Points, in no order, along strands that fork and pass close to each other.
Points whose rows are less than 32.8 apart are linked; no others are. Some points are linked to none.
Matu: [-19  -9  -7  28  12   5   3  -1  -2   2  -7   6  -5  -6   8   8   4  -8
  -7   4  14]
Ruven: [ 9 -8  0  3  1 -7  2 -3 -3  6  1 -3  8  2 12  8 -2 -3  5 -1 -2]
rur: [ -4  -6 -17  23  11 -12   9  -5 -10   5  -6   0 -10  -1 -19   7   0   2
   5   3  -2]
visi: [ -7  -4   5   2   6  10  13 -11   3   4 -10   4  -3  -1   3  17   1  -9
  -1 -13   2]
pubuk: [ 11   5  11 -21 -14  -4 -13   8   3   1   4   7   3   9   8 -14 -25  -3
  -5 -11  -9]
nido: [ -6  -9 -15  24   8   1  -6  10  -2   1   2  14  -3  -3   8   7   8  -5
  -5  10  11]
danug: [ -4  -2   1 -17   1  11   3  -1   4   2  -9   9   6  -8  22  10  -3  -6
 -12 -10   9]
nugi: [ -3  -9   6  -4   1  -1  18  -2  -7   8  -7 -14  -4   4 -16   8  -6   9
   1  -7 -12]
vog: [ 21   8  -2  -2  -1   0 -14   6   6 -11  12  14  -5  17  -6 -16   2   1
   3  12   0]
Sar: [ 0  7 -6  1 -4 -6  1  5 -3  9 14 -6  3  3 -7 -6  4  0  7  2 -9]
sodu: [ 23  23   9  -2  -8   8 -37   0   6 -35   6  -2   1   5   1 -28 -13   0
  -4  12  12]
ror: [ -3  -5 -14  -2  -3   0   3   5   3  -1   5  14   1 -19  10  32  18  -1
  10  -2  -2]
zuka: [  0  -5 -15   4   3  -3  11   3  -8   1  -9  17  -8  -5  -2  18   6   3
  12   2  -8]
bupog: [  7   0   6 -33 -19 -11   2   7   2   5   1   2   5  -1   8   1  -9   5
  12 -19 -15]
Vug: [ 14  -6  14  13   0  -1 -17   3   2 -10   7  -2   8   4   0 -11   1  -1
 -13  12  11]
Mera: [  6   0  -7 -27 -11  -3  18   3   3   7 -10  -7  -5  -7 -10  24   8   9
  24 -22 -15]
Gom: [  7  -7 -14 -17  -3  -9  13  12  -3   9   5  -6  -4   0  -3   9   4  13
  15  -8 -12]
regog: [  0   8  14  16  10   4   0  -6   1  -7  -2 -10  -4   6 -11 -22  -5  -4
  -5  -4   8]
vozo: [  3  -5 -12 -14  -1  -5  21  -6  -2   5 -12  -8  -6 -11  -4  27   4   6
  19 -17 -10]
vabet: [-10   5  -2  14   9  -3   5  -8  -2  10   7 -15  -1   2  -8  -4  -1  -4
   2  -1  -3]
kevep: [-22  -7   4   9   1  -3   6 -14  -2   7  -5  -4  11 -15  10  14   7  -7
  -4   3   5]
Buk: [ 11  13  -7  11   1   7 -18   3   1  -8   8   8  -2  11  -1 -17   5  -6
  -1  16   9]
febus: [ 16  10  10  -5  -8 -11 -17   5   2 -11  12  -5   7   5  -1 -27  -7   5
   2   4  -2]
melo: [ -3   2   4 -18  -2   4  12  -5   2   2  -5  -6   4 -13  20  21  -8  -1
   7 -19  -5]
mal: [  6 -13   0   2  -5 -19   0  12  -2  -3   9   6   6  -5  -2  -4  14  10
   9   5  -5]
depo: [  2   5   0  25   9   2 -16 -10  -4 -11  -8  -7   4   0   4 -19   1  -5
 -10  19  21]
Rozaz: [  1  10  -2  13   1  12  -8   2   2   2   8   7  -2  10  -2  -8   6 -10
  -3   6   6]
Tep: [  8  11   1   4  -5 -11  -9   0  -4  -4  10  -6   7   1  -8 -20   3   1
   3  10  -2]
dufud: [ 13  11   6 -19  -9  -7  -8  -1   6   6   8  -3   6  10  -1 -17 -16  -5
  -1 -15  -7]
vudas: [  3  -1  -8  30   9  -4 -18   6  -2 -10   2   3   0  -4  -1 -13   9  -1
  -7  20  17]
Beba: [  6   7  -9   8   5 -11   6   3  -6   2   1 -15  -8   3 -31 -16   3   9
  14   0 -11]
neda: [ -9  -2  -5  -5  -5   3  16  -1  -1  -6  -5  -6  -5 -30   8  39   9   4
  15 -11  -6]
luker: [  9  -3  -1 -19  -5 -13 -12   9  11  -8  12  24   1  10  16 -12   4   7
  10  13  -7]
fas: [  4  -1  -6 -18  -5  18   7   8  -1  -4  -6  20  -8   1  12  22   1   1
   0   0  -2]
maraf: [-22   2  -2  -5   9  -3  20 -11  -1  19  -8 -28 -10   2 -22   4  -7   6
  11  -8 -15]
gir: [  7  -1 -13  -2   3  -9  11   8  -4   9   0  -8 -10   7 -29  -4   3  12
  10  -1 -13]
git: [ -4  -5   9  -2  -2  14  -8   1   3   2  -9   8   8   3  26   2  -5  -9
 -17  -2  15]
ruzi: [-23  -2  -9  18  11  -5   9 -10  -6  11   7 -20  -7  -2 -12   6  -5   0
   0   3  -4]
rig: [-17  -5  -3  -4   5  -3  22  -2   2  17 -12 -29 -13  -3 -22  19  -1  11
  19 -17 -16]
vuk: [  5  -5 -10  10   8  -7  10  -3  -8   2  -8   7  -4   2 -11   4   3   2
   7   1  -3]
bek: [  4  -5  -5 -11  -4 -13   0  15   4  -1  13  14   0   2   7  -8  10  10
  14   5 -10]
fezi: [  3  -1  -7 -24  -6   9   5  14   3  -6   1  27  -7   3  14  11   3   6
   7   6  -9]
zok: [ -6   0   3  20   3  13 -10  -9   4   1  -1   1   0  10  -2  -2   6 -15
 -16   7  19]
Gib: [ 4 -8 -6 13  5  5 -7 14  3 -2  5 20 -3  4 20  5  6 -4  3  9  7]
tafo: [ 12  -2  -6  -9   3  -1   7  13  -2   0   5   7  -8   9 -17  -8   2  11
   0   1  -7]
Belep: [ 17  12  -2  15   1   6 -25   2   1 -25   6   2  -1   7  -5 -20   4   1
  -2  21  13]
bosol: [  3  -3   3 -21 -10   5  -3  10   4  -2   6  21   3   4   7   0   5   1
  -6   2  -3]
Zirog: [ -3  -4   4  -7 -11  10  -7  10  -3  -2   2  15   5   4   6  -2   3   1
 -15  11   3]
valir: [-14 -12  -1   3  -1   2   5   2  -3   1  -4   5   8 -19  16  19   8   0
  -7   3   5]
lalu: [ 14   7   6  -8  -4   5 -16  14  12 -13  10  23 -10  20   7 -20  -4   1
   1   7   0]
Pavad: [ -7  -1  -1 -19 -11   6  11   6  -8   5   0   2   4  -7   5  14   0   6
  -2  -2 -10]
pevo: [ 12  12   1  19   7   6 -24  -6   1 -24  -2  -8   5  -2  -4 -25   2  -3
  -9  17  21]
kez: [  3   5   6 -22  -9   9   0   1  -1   7  -3   3   1   8   8   2 -23  -4
  -9 -12  -8]
Gez: [ -5   5   3  15   8  -5  -4 -26  -1  -5   4 -21   2   2 -20 -14  -1  -4
 -10  10   8]
nek: [-12 -11   9   7   5  -4   1 -14  -1   4 -11  -2  14  -8  12   0   2  -7
 -13   5  11]
Sozuv: [  7   8  11  -8   0   0 -10  -7   9   4   1   1   8   6   7 -18 -13 -12
 -12 -14   7]
matab: [-17  -4  -3   4  -1  -8  15  -3  -3  12   3 -15  -1 -11  -6  14   6   3
  15 -11 -11]
tak: [  4  10  -9  15   8  -4   2  -7 -11  -4  -1 -12  -8   4 -27 -14  -3   5
   1  10  -2]
Fubi: [  4  11   9   0 -13   5 -27   1   0  -9  -4  11   9   6  10 -23  -3  -5
 -13  18  10]
vedus: [-25 -10  -7  11  10 -10  15 -14  -3  11   4 -18  -5 -10  -6  19   0   0
   4  -5  -4]
tel: [ 12  -6   8 -14  -8 -13 -13   2   7   2   4   8  18   0  14  -7   2  -3
  -6   0   2]
narem: [ 19  20   7  -4  -5  -3 -27   2   7 -20  10   0   6   4   3 -33  -9   0
  -2   6   7]
Soga: [ -3   2   3 -13  -7  12   5   6  -4   8   5  -4   2   4   8  14 -10   0
  -6  -3  -9]
leka: [  1  13   9  -1  -3   7 -11   2   6   1   8   4   6   7   4 -19  -3 -10
  -9  -5   5]
pib: [ -5   0   7   4 -11  13 -18   5  -2  -1  -8  12   7   6  19  -7   2  -7
 -15  14  13]
bokor: [ -6  -3  -3  -6   0  20  14  -4  -1  -1 -11   9  -7  -6   6  28   0  -4
  -5  -6   2]
rezu: [  1 -11   9  18   3  -6  -5  -1   1   0   8  -7   9  -3  -5   1   6  -2
 -10   5   6]
Nemaf: [  1   7   3 -15   0  -4  10 -14  -2  12  -8 -14   0   8  -5  -7 -15  -1
   1 -14  -9]
gonez: [ -3   0 -13  24   9  -5   1 -10  -9  -3  -2  -5  -8  -1 -23  -6   2   0
  -6  13   5]
Zovif: [-24   0  11  -6  11   4  17 -18   0  11  -5 -21  -8   5 -13  -1 -11   0
  -4  -7  -6]
Luf: [ -3   8   2   6  -4  -9  -6 -17  -9   1   0 -12  12  -2  -7 -16   2  -4
  -6  13   3]
luz: [  8 -12  10  -1  -7 -13  -9   5   3  -2   2  11  16  -2   7  -4  11   2
  -2   9   1]
Dit: [ 4 -5 -5  2  8  8  2 17  5 -2  5 18 -8  4 10 -1  6  1  1 -3  6]
sefoz: [ -4 -11  11  -2   7   4  19 -11   1   5  -8 -10  -5   0 -10  18  -2   1
   0 -17  -5]
rusak: [ -8  -1   5  10   4  10   5 -16   4   6  -3   0  -1   8  -5   8   1 -14
  -9  -4   7]
lof: [ -7  -2   6 -15  -4   5  16  -7   3  -4  -5 -12   0 -22  11  33   2   1
   5 -17  -4]
ret: [  0  19  10   9   4   9 -11  -8   4  -8   4  -9   2   3  -7 -28  -5  -7
 -11  -1  11]
Dera: [ -5  -1  11   2   3   2  -9 -23   3   4  -9  -6  10   4   8 -10  -7 -12
 -19   3  15]
nefa: [-16  -9  -7   2  -5  -8  16  -2   0   2   0  -6  -3 -25  -8  32  12   5
  15 -16  -7]
Nogi: [ -2  -3  -6 -23  -8  -4  19   2   4  18  -8 -26  -5   0 -17  16   0  13
  19 -23 -14]
fuv: [  8   1   1 -11   3   4   5  15  -2   2   3   1  -6   8  -2 -11  -9   7
  -2  -4  -6]
fifu: [-9 -9  2  4 -3  6  3  7 -9 -1 -5  8  4 -5 10  8  2  2 -9 10  3]
lin: [ 14  -3   5 -12  -4  -4 -20  11  15  -9   9  25   3  13  20 -13   1   0
   0  11   3]
labeg: [  4  -6   7  23  -1   0 -19   9  -1 -10   2   8   4   1   2  -8   9   0
  -9  22  12]
gitut: [ -5   2 -10  -6  12   3  22  -1   0   9 -13  -9 -11  -8  -2  19  -3   4
  18 -17 -12]
luta: [ -5   6   1 -17   7   6  20  -1   5   9  -8 -12  -4  -9   8  14  -8   1
  13 -26 -10]
vife: [ -7  -9 -15  23   3  -4   1  12  -7   0   1  19  -9  -7   1  17   5   1
   6   7  -1]
mago: [  4  -1  10   2   4  -1   6   2  -6  -3  -3  -8   0   4  -6 -16  -8   5
  -8  -2   0]

A fork is a point with three links. Follow the links from the first point to the second and name the forks in between, in order.
rur / sefoz => leka, Rozaz, visi
rig / narem => Tep
valir / lalu => Zirog, visi, Rozaz, Buk
bek / rezu => Buk
nugi / bek => visi, Rozaz, Buk
lin / Fubi => Buk, Rozaz, visi, Zirog, pib

Follow the links from the first point to the second, and from the first to the third. Name the last point that the two ways share.
gir / vog / nugi => Rozaz
lalu / Pavad / gir => leka
bek / fezi / Soga => Rozaz
tak / pubuk / rusak => leka
luz / pib / pevo => Buk

A fork is a point with three links, a tip a point with one. Leave the first point through the second and follow the links. Name the first fork or tip that comes.
Zovif / maraf => Tep
tak / gonez => nido
vuk / rur => leka
melo / luta => Zovif
rezu / Vug => Buk

Name the points in between on the shortest way along the links from the first point to the second, in order.
Mera / vabet => vozo, gitut, luta, melo, lof, neda, nefa, matab, vedus, ruzi
vudas / visi => depo, pevo, Belep, Buk, Rozaz, zok, rusak
bosol / tel => fezi, fas, bokor, visi, rusak, zok, Rozaz, Buk, vog, lalu, lin, luker, bek, mal, luz
vuk / dufud => rur, gonez, tak, Beba, gir, tafo, fuv, mago, regog, ret, leka, Sozuv
Dera / fas => nek, kevep, valir, fifu, Zirog, bosol, fezi
